Each row is a point on a landscape with many peaks, with its height.
From any point a climber steps to the highest of the 2 points nearest to it. It stops when none of these is higher. Distance is the straight distance between rows; heights are no part of it.
k821: -2 -22 21 6 9 -16 -8 -13 6 -18 -2 -9 6 -7 -18 -2 -14 -22 -14 -39 -7 -8 -1 -23 4 -7 -38 37 -5 17 5 -22 46 23 4 -10 -1 -32 -12 -7 -31 0 6 6 0 3 -6 15 -22 9  (h 25.9)
k914: -7 -11 -1 -33 -19 0 33 -2 -3 10 2 -13 -28 -2 11 -11 22 -2 2 35 7 2 -15 6 14 7 2 11 2 -20 -30 3 2 7 18 1 17 -8 -27 -4 1 -2 -19 -12 -9 0 23 4 10 19  (h 39.9)
k844: 12 -7 -14 -10 26 -8 -5 4 9 -3 22 12 -3 40 -20 5 15 8 13 -19 -13 16 -26 22 2 -16 1 -17 13 1 22 0 -16 24 43 -7 24 11 21 -5 30 8 28 -24 -14 -9 20 -5 12 -9  (h 26.7)
k119: 17 2 -24 9 17 10 -9 -10 4 9 -8 22 10 37 14 9 19 8 16 -15 -6 -4 23 32 -25 -11 1 -44 16 17 24 2 -14 -27 -12 -1 -1 23 34 9 26 -2 26 14 -17 14 -19 5 24 -22  (h 64.5)
k209: 3 -15 -9 -1 27 -9 31 10 6 4 28 0 4 6 -25 -7 32 5 -10 -5 1 17 -39 14 0 -13 -3 -7 -12 1 31 27 -2 3 39 8 12 7 -1 2 5 -10 10 -30 -1 -16 22 -16 13 -1  (h 20.0)
k503: 3 -7 -18 36 -7 -2 -6 27 10 -5 0 -14 11 -28 22 -30 12 15 -13 10 1 -13 14 -24 23 -17 6 -11 -46 -3 11 25 -5 -24 -16 -3 -32 10 -17 5 13 -17 -4 -30 12 -3 13 -23 12 15  (h 22.1)
k187: -4 -13 21 -19 0 -14 -13 -18 0 -17 9 0 -20 2 -22 3 -31 -34 6 -15 8 -27 -11 -5 36 2 1 6 -11 -11 7 -33 -11 41 19 15 -2 -9 -4 -26 -5 5 26 -9 -13 -31 15 -10 -19 11  (h 43.1)
k671: 12 14 29 12 -1 11 -21 -15 4 -21 -20 -1 4 -22 -26 -31 -21 2 -10 -4 0 -13 19 -23 37 16 -13 16 -5 2 -1 -22 -19 13 -6 -8 -12 -2 -6 -3 -5 -16 6 -13 -21 0 -2 -15 -25 15  (h 54.7)
k905: 1 5 -12 3 -4 11 -22 5 -18 10 8 9 22 -16 7 -12 -12 19 -1 31 -5 21 13 -9 -14 38 -33 4 7 11 -2 0 -24 15 -7 -28 18 2 27 -6 -35 5 -4 11 11 -13 2 11 -14 -1  (h 54.5)
k605: -5 -7 24 -14 -9 -12 -34 -31 -2 -12 7 -7 -28 13 -22 14 -35 -18 -1 -37 13 -27 8 -3 11 -5 -1 32 -8 5 12 -15 20 31 1 17 -19 -10 -3 -22 -16 17 21 2 -6 -7 3 -26 -11 -19  (h 49.4)
k598: 18 -6 21 -3 -6 22 -19 -15 -20 7 -9 22 -21 6 -5 20 -21 25 7 37 23 -1 8 2 -10 48 29 -4 17 -12 8 24 -5 -16 -11 -19 -5 17 21 -11 -9 7 -30 26 8 7 -6 8 15 -11  (h 49.0)
k123: 3 6 16 16 -2 2 -1 -8 -16 8 -22 -5 26 -1 1 15 -30 17 5 -8 8 1 2 -12 -27 11 16 2 8 2 16 24 32 -30 -24 -6 -30 1 16 -1 -25 5 -35 33 37 13 -17 -1 8 -15  (h 64.2)
k877: -11 -14 -1 -29 6 2 -7 5 -6 10 6 36 -33 -8 11 25 24 -19 -7 9 -18 17 -1 34 -4 4 0 -4 25 1 -8 -33 13 10 -13 1 16 -32 11 39 -5 11 33 17 9 2 6 29 11 -4  (h 49.5)
k600: -6 6 10 9 -20 18 -19 -12 -18 1 -18 7 16 -23 -9 -22 -33 10 -5 28 -5 4 14 -16 19 30 -16 5 12 -3 -1 -14 -34 12 -10 -14 -4 16 6 0 -21 -10 0 -7 6 -7 -2 -20 -25 15  (h 59.8)
k46: -27 19 -26 -8 -10 -11 15 1 -9 -3 -10 -17 29 8 24 -8 -22 4 10 -4 4 -8 -8 -10 -15 -10 0 -14 -6 -13 -32 21 10 -14 -4 3 -9 -4 -22 -9 8 8 -28 8 7 4 -3 3 -25 2  (h 61.2)
k601: 12 0 2 -4 50 -6 15 -7 38 -23 1 8 10 -1 -16 -3 25 7 -16 -11 5 10 -11 12 15 -1 -5 -3 -6 2 3 0 1 -9 7 -4 9 -13 7 28 4 -1 -5 -9 0 2 0 26 -6 8  (h 40.6)
k961: -6 -1 8 2 0 -20 34 14 22 16 17 -22 -21 -18 -1 25 16 6 -10 6 13 23 -21 -1 -1 -15 10 6 -14 3 -6 23 16 -11 -5 10 12 -3 -12 17 -10 7 -35 -9 32 1 -1 1 18 -17  (h 25.6)
k733: -8 -27 17 -1 5 4 24 -15 9 2 30 -11 -13 -2 -23 -2 12 3 -12 16 2 23 -33 3 3 6 -19 6 2 17 47 22 2 30 29 -2 22 9 -2 -8 -27 -8 27 -16 11 -32 16 -28 14 -19  (h 14.2)
k667: -12 20 7 15 6 -13 6 4 -4 -16 -19 -10 31 -16 8 5 -30 -6 2 -20 -5 -18 -3 -29 -5 -10 11 0 -6 -19 -41 4 6 -11 -9 7 -13 -32 -6 -2 3 -2 -44 20 9 -5 -3 17 -32 16  (h 65.5)
k773: 9 26 3 4 -6 18 -31 8 -4 -26 -19 -6 10 -17 2 -7 -25 0 -3 -8 -13 -19 18 -15 -7 -4 29 9 20 -24 -26 9 12 -36 -15 6 -26 -15 -1 9 -1 -14 -53 22 22 -6 -14 6 -40 38  (h 69.8)
k522: 28 10 -7 -2 16 -8 -12 -3 22 -5 -12 24 21 23 11 -5 2 -21 3 -22 -1 -9 30 9 -18 -26 -4 -43 -10 10 28 -14 -24 -19 -27 22 -27 27 29 3 -6 1 23 8 10 -18 -19 -12 12 -6  (h 57.4)
k624: -18 -5 6 18 8 -20 28 1 0 6 -5 -21 5 -12 -4 4 -4 12 -6 7 9 -14 -28 -27 7 -6 10 -13 -27 -3 9 24 12 -14 -14 8 -16 -2 3 -2 -9 12 -10 -3 28 -14 8 -6 18 -9  (h 22.3)
k221: 20 19 4 9 -15 17 -40 20 -20 10 -10 6 -16 11 22 2 4 33 4 8 11 19 25 -6 6 7 6 21 1 -34 -43 -16 3 22 11 -3 5 -16 -7 -1 22 -3 -25 4 -17 36 -10 18 -27 16  (h 5.1)
k200: 0 9 19 22 6 14 -2 -23 0 3 -19 1 -19 4 0 12 -10 16 -12 13 18 -2 -1 1 23 16 22 -7 13 -12 -18 -7 -17 9 3 5 3 7 14 -1 24 -10 -7 -2 -11 13 -1 8 12 -18  (h 63.9)
k418: -7 30 -1 -2 -24 12 -4 9 -8 3 -4 -8 3 -39 -7 -27 5 -2 -6 26 -11 -4 9 -21 26 -4 12 -8 -19 -16 -12 -1 -40 7 -5 15 -14 7 -3 9 -3 1 -5 -10 2 -22 -3 -21 -11 32  (h 65.4)
k727: -1 -1 12 34 -13 28 -38 -23 -19 13 -1 8 -27 10 5 40 -23 19 -3 -5 4 4 19 21 -12 16 18 19 34 -34 -12 1 -2 -4 -14 -1 -11 4 10 8 27 -21 -13 33 -5 32 -32 -1 -16 -19  (h 78.8)
k339: 9 -1 -7 -16 1 -44 21 6 12 -10 -13 -2 14 16 8 -4 -2 -30 -5 11 -22 -27 -13 6 27 -29 18 -38 -20 -5 -5 -2 -6 0 -5 29 -15 13 3 6 -8 6 25 -5 23 -30 12 -11 25 12  (h 64.7)
k581: 22 -1 32 -24 -13 -6 3 13 18 -11 23 -20 -17 -19 -29 -14 -7 -34 -1 0 -10 -7 -2 -11 52 -10 0 12 -23 -11 4 -21 -28 40 34 24 7 -12 -8 -15 -1 -6 26 -8 -10 -37 4 -16 -10 17  (h 37.2)
k513: -1 5 5 8 -13 5 -14 -27 -32 7 -14 11 7 20 15 11 -26 -1 -3 2 -23 -11 14 -1 37 20 -4 -1 17 -1 -10 -31 -28 28 13 4 0 1 17 -16 5 -1 50 -10 -22 -2 2 -17 14 -13  (h 62.5)
k531: 12 2 -12 -17 -2 1 -6 35 4 -6 20 -15 1 -34 0 -17 38 -13 -9 2 10 -23 16 -15 -22 -11 -13 15 -22 15 13 20 5 -49 -24 -6 -34 2 -17 10 -13 6 -4 -18 -6 -17 16 -14 -4 38  (h 8.8)
k934: 26 -5 12 -9 -12 3 -13 -21 -2 17 -14 30 -13 25 4 14 -16 18 15 17 14 -3 11 11 -2 23 15 -3 14 12 27 20 27 -10 -14 -18 -12 30 12 -19 -26 9 6 16 11 12 -18 -4 44 -37  (h 48.3)
k414: 4 2 34 43 17 4 -12 -23 -4 -8 -25 -1 8 -3 -20 1 -30 10 -3 -7 20 -3 1 -25 6 19 9 9 5 -6 4 2 17 -21 -25 -12 -16 -14 24 -5 -8 -3 -36 6 3 4 -9 0 -11 -3  (h 71.3)
k609: 19 11 -34 11 -13 -35 -2 18 30 0 -9 -24 20 28 18 -35 1 5 -2 19 0 10 -16 0 -14 -37 -23 -36 -28 9 -21 10 11 -4 13 -4 5 -6 -11 -3 10 9 -15 -1 12 6 -2 0 6 13  (h 46.3)
k58: 26 7 -12 -12 24 -36 -1 7 23 -2 3 -15 16 34 -14 -21 -4 -13 2 -20 13 -20 -6 -10 -18 -26 -16 -40 -17 25 13 -5 2 -18 -11 -3 -18 8 3 -24 17 32 10 17 -3 -16 4 6 -19 0  (h 38.6)
k392: 3 4 1 10 -27 -15 -4 3 -1 19 -19 -18 9 17 26 -3 -18 1 -6 3 -28 25 -6 0 7 -24 -11 11 -1 -24 -16 -4 15 20 25 9 6 -5 -11 -7 -6 -1 -14 4 23 19 -16 -8 8 -16  (h 57.7)
k373: -5 15 9 8 7 24 13 -2 8 -9 -16 -4 11 -25 1 0 15 2 -12 -14 -1 -5 24 -1 13 -1 10 32 3 2 -22 -13 1 -1 0 14 1 -21 -15 26 1 -15 -12 4 -15 27 -5 23 -17 17  (h 56.6)
k593: 34 33 -2 5 -1 11 -6 11 -2 0 -4 0 21 22 -19 0 8 -2 4 10 -23 7 39 -15 -3 23 -21 -21 8 34 10 -31 -8 17 -1 -11 -12 11 37 -14 -23 13 38 -9 6 -13 -20 -13 30 -39  (h 60.9)
k978: -19 14 -22 -5 -14 7 10 0 -15 8 -12 -6 41 1 17 -7 -18 19 15 9 15 -12 10 4 -35 19 10 -13 0 5 8 30 12 -32 -18 -9 -18 11 -4 -6 -6 9 -20 26 16 5 -13 0 -15 1  (h 57.8)
k85: -32 -8 4 7 -1 9 20 -14 -8 11 -11 12 8 0 20 30 -34 7 23 15 19 12 4 9 -25 45 9 7 25 25 -19 17 7 -27 -22 -21 8 -4 -2 3 -14 -4 -41 35 12 24 3 34 -1 -3  (h 71.4)
k752: -9 -30 -7 14 36 -9 25 -12 23 -13 -9 13 16 -6 -8 -19 10 4 -20 -6 4 -10 -8 18 21 -15 9 -25 -10 9 27 7 6 -30 1 -3 -5 10 -16 23 7 -34 0 -39 2 6 5 5 13 13  (h 34.3)
k231: -20 -4 -21 -13 -14 -9 13 6 -9 -6 17 -17 18 -6 -9 -33 7 -4 17 5 1 -12 -30 -13 -9 -15 -17 -24 -15 -5 -11 21 -34 3 29 3 19 -2 -19 -22 24 4 -3 -20 -20 -25 19 -15 -33 28  (h 62.9)
k974: -4 -11 -8 -21 38 -5 -20 5 8 -6 11 25 7 28 -2 16 -3 -1 9 -23 8 2 -25 18 4 -1 -10 -29 16 7 1 -12 -25 12 28 -15 15 -10 22 -12 25 11 24 -5 -27 -9 6 20 -21 -4  (h 32.8)
k490: -4 -6 7 -34 -16 5 -12 -6 11 -8 37 -4 -49 -19 -7 0 28 -30 -17 -19 1 5 3 15 -13 -12 -14 27 7 13 19 18 26 -6 -11 -8 -13 -9 -25 -3 -29 6 3 -12 -8 -14 9 -18 -4 20  (h 20.1)
k320: 11 17 -13 5 -7 16 7 8 -5 -7 3 -4 15 -17 -8 -8 39 0 -8 -9 -19 18 14 4 10 -14 9 -1 -9 4 -5 -20 -22 20 22 15 19 -9 4 10 27 -3 27 -18 -23 6 0 -7 4 2  (h 3.5)
k815: -12 12 0 -21 -35 12 -28 4 -7 12 18 -9 5 6 1 -9 -15 4 7 -13 4 1 -8 -10 -13 -2 -17 15 9 -1 13 5 -6 15 11 -15 -4 14 -13 -38 3 25 7 -13 2 -3 -7 -40 -29 2  (h 11.1)
k272: 13 10 -19 26 -23 -12 28 0 -12 12 -21 -24 13 -1 -4 -38 0 30 -7 53 -1 21 -10 -26 25 5 -7 -20 -20 14 -11 8 30 14 8 -12 -11 -7 0 -14 -12 -7 -1 -6 13 9 12 -15 31 3  (h 52.6)
k636: -19 10 -23 -17 -10 20 -1 19 -10 -5 15 8 -15 -54 -12 5 31 -24 -4 3 -5 -3 12 7 -28 -13 15 2 7 -3 15 14 7 -34 -36 0 -12 6 -14 27 -9 -6 -8 3 15 -13 8 -2 -14 30  (h 10.7)
k802: -29 -19 -8 14 0 -1 14 3 15 -1 21 6 -10 -16 -4 2 12 -6 -11 -30 4 4 -13 13 10 -32 20 -1 -17 -22 20 18 -7 -14 2 26 18 12 -32 17 23 -22 -27 -31 0 7 -5 -16 -11 6  (h 15.3)
k707: -12 -39 -7 24 15 -32 5 6 -9 16 -2 -6 18 6 16 -2 -28 11 0 10 -19 4 -27 -16 10 11 -29 5 -8 -7 -35 -22 -1 18 27 -6 33 -25 -5 6 2 -21 -2 -8 -8 3 10 47 -12 -4  (h 39.0)
k442: 24 -4 10 -19 39 -19 -15 -9 24 -7 -10 8 10 36 -3 11 -8 -16 8 -35 10 -26 1 -18 -12 -10 -10 -21 -7 20 6 -14 12 -14 -7 -2 -24 -8 31 -9 -2 26 17 28 -3 -5 -8 26 7 -10  (h 34.4)
k704: -14 -15 -2 -29 -22 -4 30 -13 2 5 2 5 -35 6 17 12 -3 3 4 40 1 -1 -14 19 14 18 19 3 16 -15 -10 13 22 -5 -10 -2 7 13 -9 -4 -19 18 -8 2 14 -7 8 -7 44 -12  (h 34.2)
k107: 26 -4 7 -1 43 -4 -44 25 3 -2 2 34 2 23 7 26 16 2 5 -15 -3 5 10 5 14 8 -14 -10 15 16 -19 -30 -36 7 -6 -13 11 -20 37 -6 20 5 34 9 -31 -15 -16 34 -11 4  (h 38.0)
k500: -23 -17 2 -26 6 9 -4 -10 2 7 17 20 -25 -3 4 21 -9 -11 12 -6 22 11 -15 17 -25 15 -14 21 27 17 10 11 15 -3 -6 -35 13 13 -15 -5 -17 7 -12 9 0 8 -1 11 -8 -13  (h 43.4)
k446: 5 4 -10 32 22 -17 12 28 20 -5 2 1 -1 14 14 23 24 6 -15 -28 -6 0 8 7 -19 -44 21 -2 -40 -12 26 5 2 -10 -15 35 -10 11 2 10 12 -6 4 -17 20 0 -9 -14 26 -26  (h 84.7)
k124: 14 13 -17 7 -7 -22 6 23 22 10 -1 -16 7 34 19 -10 22 7 1 -6 -16 30 -9 10 -20 -36 -23 -4 -13 0 -16 8 8 13 26 5 28 -3 -2 -1 21 6 -10 -2 11 17 -10 1 29 -13  (h 51.2)
k486: 20 -4 -2 -26 36 8 14 -10 17 -14 -3 20 11 -13 -14 -1 34 -5 -15 -3 -8 11 15 11 -1 7 -10 -13 1 21 17 -7 -8 -19 -14 -10 4 -12 32 38 -26 5 12 14 1 -9 -8 32 15 -3  (h 46.6)
k60: -12 15 -18 -33 -29 24 -15 9 -14 2 3 4 19 -8 10 -19 -10 7 18 13 11 -2 0 -6 -19 23 -17 -4 23 2 -7 11 -11 -6 -3 -32 -6 16 -19 -30 2 4 -6 -3 -8 -2 4 -17 -44 24  (h 8.6)
k153: -5 -1 -21 -18 -29 28 -25 17 -17 7 4 21 -6 -4 22 -22 3 18 25 22 -2 23 6 2 1 11 -8 2 18 -17 -33 -17 -24 12 9 -23 18 -5 -21 -8 31 1 -6 -4 -28 21 2 3 -32 24  (h 6.7)
k90: 11 23 -8 -6 -3 9 5 22 -12 2 14 -3 3 -1 -8 5 29 11 0 23 8 21 1 -3 -2 17 12 -1 2 -3 -11 -14 -24 26 11 10 19 2 31 -10 14 29 11 5 -6 -12 6 4 15 -7  (h 6.3)
k585: 8 2 16 -6 -24 11 2 11 -6 8 28 -27 -40 -33 -19 -13 32 -8 -11 -3 20 18 -12 -15 -15 -9 -24 42 -4 1 9 23 7 11 19 -12 -4 -2 -26 -10 -3 0 -15 -11 -11 -4 6 -15 -14 3  (h 16.7)
k199: -10 -9 -20 -1 -24 -20 43 -3 10 16 -16 -16 6 19 21 -25 3 15 14 28 -4 7 -16 10 17 2 6 -7 -9 4 -44 4 16 -3 25 3 25 -11 -23 11 20 -10 -20 -12 -8 22 19 3 28 14  (h 45.5)
k527: -19 -16 24 23 -1 3 -2 -26 -47 0 -1 10 0 7 13 34 -47 9 6 0 6 -12 -1 -6 -18 45 14 28 22 -7 9 3 2 4 -18 -11 -4 2 14 -11 -35 15 -6 18 0 8 5 0 -2 -28  (h 70.6)
k329: 14 -3 14 -12 -2 0 -13 -11 18 8 -4 3 -24 -23 -20 -22 11 -17 -13 2 5 -1 2 0 -4 -6 -10 18 3 19 33 24 24 -31 -21 -20 -11 13 -5 11 -43 0 -7 -6 10 -19 2 -13 14 11  (h 23.3)
k584: -3 -30 10 9 39 -32 13 -6 5 -3 11 -8 14 -13 5 13 -11 -2 -19 0 -27 6 -16 -9 -2 25 -25 31 -3 1 -22 -19 13 14 11 -2 29 -26 4 29 -35 -9 -4 8 10 -2 1 53 -13 -4  (h 34.5)
k945: 17 -4 -12 7 27 -7 11 11 22 -1 9 17 0 26 5 11 43 -2 -1 -16 -8 27 1 30 -36 -29 -1 -26 -10 9 33 -5 -1 -6 -19 13 10 27 23 24 2 1 13 5 14 8 -21 2 33 -27  (h 73.8)
k543: -10 3 -8 -11 -35 5 -3 16 -4 11 28 -24 -2 -9 6 -5 22 -16 3 -16 -3 28 -13 -4 -30 -29 -34 26 -5 -2 4 22 -8 15 27 0 7 -1 -15 -32 4 10 -5 -6 -3 -5 -7 -22 -28 3  (h 13.9)
k133: 4 3 -15 7 -15 -4 26 -11 -5 10 -27 -5 7 29 12 -18 6 26 17 23 7 1 -8 13 9 22 1 -1 12 26 -23 -1 14 5 16 -18 11 11 -11 -8 18 -5 9 -8 -23 24 13 4 37 -4  (h 52.2)
k924: 12 -8 -10 -12 -4 20 -10 -14 -7 17 -3 22 -14 30 25 31 6 8 16 0 1 0 14 32 -17 3 10 -8 23 12 25 6 17 -8 -13 14 -5 22 28 -2 0 2 36 23 -6 15 -12 -5 45 -31  (h 56.3)
k673: -10 1 11 12 -8 -27 14 1 8 3 -1 -23 -5 1 -2 15 -25 1 2 -27 6 -29 -18 -25 10 -32 12 13 -26 -13 3 7 43 -8 0 27 -23 -11 -17 -17 4 6 -2 -3 17 7 -8 -16 5 -6  (h 19.7)
k608: 11 19 10 -13 -10 30 -20 -7 -18 -5 -13 5 -4 -24 1 15 12 -3 -9 -6 -12 -13 37 9 -5 7 16 30 20 -8 -20 -38 9 -2 -14 13 -23 -21 5 30 -2 0 17 23 -12 27 -6 11 -15 19  (h 62.4)
k679: -29 -11 -1 -23 28 8 54 2 -7 -3 25 7 3 -29 -13 12 36 -5 3 9 18 9 -16 20 -31 23 -3 0 -1 23 12 21 0 -20 -11 -6 6 9 -19 23 -6 8 -14 6 -7 9 23 20 -12 13  (h 56.1)
k194: -19 -23 1 -9 6 8 17 -4 -24 4 -6 4 2 19 -5 -9 -3 7 19 1 -13 -4 -23 -1 21 7 6 0 -4 -30 -20 -17 -29 23 51 11 36 -8 -7 -6 34 -5 1 -19 -39 4 26 20 -1 4  (h 50.0)
k469: -6 -17 -6 16 -1 -5 -4 8 -25 3 2 -15 27 18 7 -23 -19 11 21 11 -20 5 -9 -16 9 11 -29 1 -16 -3 -28 -14 -25 30 49 -2 45 -11 -8 -18 19 -14 11 -9 -32 -5 12 26 -11 8  (h 43.7)
k705: 32 13 -2 -6 20 4 -26 5 26 -2 -6 23 6 4 -6 -8 14 -9 -2 -3 -8 18 20 -1 -9 -14 -17 -28 5 16 18 -13 -23 -5 -16 -16 -5 15 44 9 -18 16 6 21 13 -12 -20 4 8 -3  (h 52.5)
k717: -3 -1 2 2 -26 16 -22 -21 -14 5 -13 7 -27 14 18 17 -23 6 -5 4 -8 -13 17 20 23 3 23 13 18 -22 -15 -18 -8 14 5 13 -15 -2 0 1 12 -11 15 3 -18 18 -11 -9 4 -10  (h 70.9)
k526: 15 17 -20 25 -12 -7 22 -8 -4 10 -30 -1 28 27 7 -21 5 22 6 32 -3 19 3 8 10 9 5 -32 -5 33 12 10 20 -5 -2 -17 -2 19 7 -9 1 -10 10 -4 11 21 -2 -10 43 -19  (h 61.3)
k631: 22 15 6 -2 -36 6 -7 36 11 8 34 -19 -12 -14 -14 -26 14 -16 2 10 -13 8 2 -12 19 -35 -13 8 -15 -12 4 2 -29 25 39 23 12 6 2 -19 10 0 18 -24 -4 -20 -9 -42 8 7  (h 31.4)
k26: 0 16 12 20 -12 24 -11 1 -2 5 -4 4 -24 -7 -12 12 -17 41 11 25 35 11 13 11 -20 28 36 10 8 -12 14 32 6 -24 -17 -9 -10 21 1 1 4 -10 -55 18 24 22 -27 -8 -8 0  (h 53.5)
k471: 1 18 9 7 -6 -10 -3 8 9 -17 -7 -17 -14 -44 -7 -13 -12 -27 -5 -7 -31 -13 -1 -10 35 -26 14 15 -21 -21 -7 3 -15 -3 -5 11 -19 -11 -17 24 -8 -5 -18 -2 13 -32 -3 -13 -8 22  (h 71.1)
k281: -3 2 11 2 5 17 -7 -25 20 -20 -38 0 8 -27 -4 -19 -16 -12 -11 -18 5 -44 25 -12 21 -6 3 10 13 5 -7 -12 11 -21 -7 12 -29 -11 -23 14 -4 -25 4 -1 -19 18 -5 8 -24 31  (h 51.9)
k509: -13 13 -32 -20 -8 -5 28 18 -12 -8 16 -11 17 18 -2 -12 21 8 15 18 16 -31 -12 7 -17 0 14 -19 -5 -5 -11 7 -21 -14 4 14 6 14 -12 -13 39 22 2 3 -29 -6 28 -1 -13 15  (h 73.5)
k984: -21 -3 11 -13 -6 -3 6 -14 1 -2 8 -4 -31 -5 -13 27 -23 -19 1 -21 14 -8 -15 0 -27 4 13 18 19 -9 11 18 33 -14 -26 -1 -6 -1 -9 -6 -25 18 -19 10 19 -4 6 -9 7 -22  (h 38.4)
k161: 13 -7 -20 -1 7 -27 7 39 10 -8 11 8 4 26 13 7 30 -19 -8 2 -12 -13 11 23 -1 -39 24 -16 -29 -8 25 -3 -21 -8 -17 25 -6 22 14 10 14 -5 25 -13 20 -20 10 -29 33 -3  (h 74.4)
k27: -28 -4 -7 3 -2 4 6 -20 11 -2 0 20 -2 -28 -3 -17 -7 -35 -17 -12 -7 2 -1 15 5 -12 -9 -11 9 17 41 17 8 -19 -30 -3 -16 15 -21 12 -30 -25 4 -15 23 -15 7 -14 3 1  (h 26.2)
k535: 5 -43 30 20 28 -34 -5 -9 9 -3 27 -16 0 3 -14 4 -17 -5 -10 -13 -16 5 -14 -26 12 7 -25 44 -15 -1 7 -25 34 42 20 10 21 -18 5 6 -29 -7 17 -1 6 -15 -6 28 -9 -10  (h 30.0)
k368: 9 13 8 0 -2 14 5 -24 -12 -8 -15 9 12 8 -11 -11 -2 -3 -8 5 -13 -9 20 1 27 22 -7 -24 4 35 23 -21 -4 16 3 0 -8 12 18 -2 -13 -3 53 -15 -14 -4 9 -21 37 -22  (h 52.7)
k335: 1 4 18 4 3 -13 -20 -6 -8 -1 5 -8 -6 35 7 36 -19 -5 2 -41 5 -12 -5 -11 -6 -9 14 16 5 -12 -1 -14 8 28 8 23 -8 -9 17 -28 -2 23 19 12 -1 -1 -6 -12 0 -35  (h 55.6)
k10: 9 -7 5 -17 32 -19 -27 1 12 -19 -6 7 17 17 17 14 -17 -16 -1 -39 -11 -14 0 0 -4 -2 -33 15 0 21 -15 -25 14 11 -1 -13 2 -29 8 -3 -11 11 15 18 -13 -1 -4 33 -18 -7  (h 30.3)
k868: -7 0 -3 -35 -6 -13 22 19 6 6 23 -5 -35 -10 8 30 18 -13 -8 15 4 4 -1 18 -17 -12 23 2 11 -18 -24 1 29 -16 -20 18 12 -4 -3 20 -3 23 -11 3 19 -6 7 14 21 0  (h 29.2)
k676: -3 8 16 11 -3 -14 4 -9 7 -8 -13 -13 14 -23 14 8 -13 -19 -11 -23 -36 9 2 -13 17 -30 0 12 -18 -26 -3 -6 2 23 -3 20 7 -18 -5 13 -15 -8 -6 13 22 -8 -16 -6 0 -8  (h 64.4)
k372: -20 -21 -10 -24 4 8 19 -16 -1 -4 5 6 -4 24 -4 -8 11 10 27 -4 14 -24 -27 11 6 11 23 -15 19 -16 -5 8 -16 2 29 3 28 11 -4 -17 47 1 8 -20 -38 -5 29 -11 0 15  (h 60.3)
k464: -15 -16 0 -21 15 30 8 -1 -11 1 15 12 -4 -27 -8 0 31 -1 3 11 14 23 -13 8 -22 27 -16 8 17 21 7 -2 -13 10 -1 -26 20 -2 -11 8 -9 0 -1 7 -10 10 19 25 -13 18  (h 49.6)
k956: 15 8 24 24 -11 22 -31 -18 -16 -5 -24 -3 -13 7 -10 11 -26 19 -7 6 0 -6 28 9 3 19 27 23 22 -30 -28 -1 -2 -20 -19 6 -20 -7 1 20 14 -33 -47 29 9 28 -24 -1 -21 13  (h 74.7)
k702: 25 1 7 -9 29 -2 -22 16 5 4 3 34 -24 12 -1 20 45 -14 6 1 -1 24 10 22 11 3 3 -6 12 2 -3 -43 -13 12 3 -1 9 -25 32 25 22 22 48 22 -2 3 -8 34 2 5  (h 43.0)
k109: -23 5 -6 -22 0 18 -6 2 -14 -9 10 -12 9 -26 -1 -10 -2 -18 10 0 -6 -1 -12 -24 -1 -3 -14 -6 -8 -23 -24 -7 -39 19 13 -6 19 -10 -19 -14 10 5 -14 -11 -18 -20 14 17 -46 28  (h 55.4)
k996: 30 13 -20 14 0 -23 -18 24 32 -10 -16 -9 27 9 16 -27 -1 -2 0 -10 6 -22 7 -15 -4 -38 -2 -35 -24 0 -13 8 10 -18 -16 3 -18 9 -13 -22 16 3 -5 -5 9 1 -16 -9 -9 20  (h 42.6)
k9: -7 9 -8 -27 -11 20 -26 2 1 5 2 25 -32 -4 10 32 1 -17 -5 -21 -9 3 23 31 -17 -4 0 14 41 -6 -15 -27 40 -8 -18 -9 -11 -19 1 25 -6 -1 14 25 5 21 -11 13 -1 7  (h 56.0)
k847: -9 2 8 15 -7 -2 -15 -7 -35 12 -9 0 11 33 23 24 -35 18 12 -7 2 -3 -8 -11 -7 22 -7 4 14 -10 5 0 2 24 -4 -10 -7 5 18 -37 -3 20 19 6 7 7 -7 -9 0 -46  (h 62.6)
k852: -21 -18 3 18 3 7 12 -29 10 4 -9 12 8 -12 -18 -23 -1 -5 -11 -10 4 3 -8 7 31 -7 1 -16 -9 24 47 6 -4 -4 -2 1 -14 22 -24 5 -7 -34 22 -30 0 2 7 -28 12 8  (h 29.7)
k819: 1 12 -8 25 -13 26 -4 4 7 7 -12 10 -32 -8 -9 -8 5 29 -2 27 27 -9 8 10 7 9 40 -13 6 -20 0 17 -4 -14 -5 6 -1 24 3 2 27 -25 -19 -6 -8 26 -15 0 1 -2  (h 58.3)
k82: 23 36 -10 25 -4 8 7 -1 -25 6 -24 -6 33 16 7 -10 -10 25 2 38 -14 14 29 1 6 39 -7 -37 1 30 -10 -8 -10 8 4 -28 -7 5 27 0 -9 -5 14 5 -1 9 -5 3 26 -34  (h 71.0)
k340: 9 6 -13 32 -25 4 -11 33 -2 0 16 -18 -4 -19 -2 -25 28 4 1 -11 -1 -2 12 -15 10 -28 9 6 -31 -8 14 18 -17 2 7 14 -1 14 -17 -18 28 -6 -2 -48 -5 -11 11 -32 4 1  (h 26.3)
k884: -30 -10 -4 -15 20 13 58 -15 -5 9 2 1 17 -5 0 18 -3 8 14 14 20 -13 1 23 -26 35 7 -8 12 30 -7 18 9 -30 -14 -4 8 8 -6 21 -6 5 -24 32 -10 18 13 33 3 -4  (h 63.7)
k164: -27 -6 14 8 -16 -2 10 -11 6 3 0 -21 -26 -15 -16 0 -23 -14 3 -24 7 -16 -2 -16 11 -22 10 16 -3 -15 -6 16 13 -14 -4 19 -16 -2 -43 8 7 -16 -32 -8 0 12 -6 -9 -20 -3  (h 17.7)
k394: 5 -9 10 8 8 2 1 5 -1 1 17 -15 6 2 -20 -6 10 5 -13 15 -5 15 -9 -18 1 13 -32 12 -3 13 14 -6 -10 34 25 -4 23 3 17 -10 -6 -3 26 -10 0 -21 8 1 5 -17  (h 9.7)
k426: -11 -23 23 26 14 -10 15 -14 -14 1 -11 -4 -7 -5 -4 20 -32 6 6 14 22 5 -11 -22 -15 42 0 30 8 1 -15 -1 12 -9 -23 -19 12 -9 2 2 -33 -3 -46 10 17 11 8 21 -5 -7  (h 78.9)
k942: -19 -10 -27 -2 13 -3 -2 35 3 -5 34 11 0 -26 8 19 39 -18 -9 -20 1 13 -4 9 -32 -38 15 -8 -17 -12 20 13 -4 -22 -28 10 5 -2 -8 23 25 -3 -5 -11 10 -7 -1 -8 -12 11  (h 12.6)

Two climbers start at each pair of points below. Name the first point that both come to, or write none.
k340 and k503 => none
k821 and k27 => none
k535 and k624 => none

Where does a climber stop that starts at each point below?
k531 => k446
k90 => k608
k984 => k426
k636 => k82
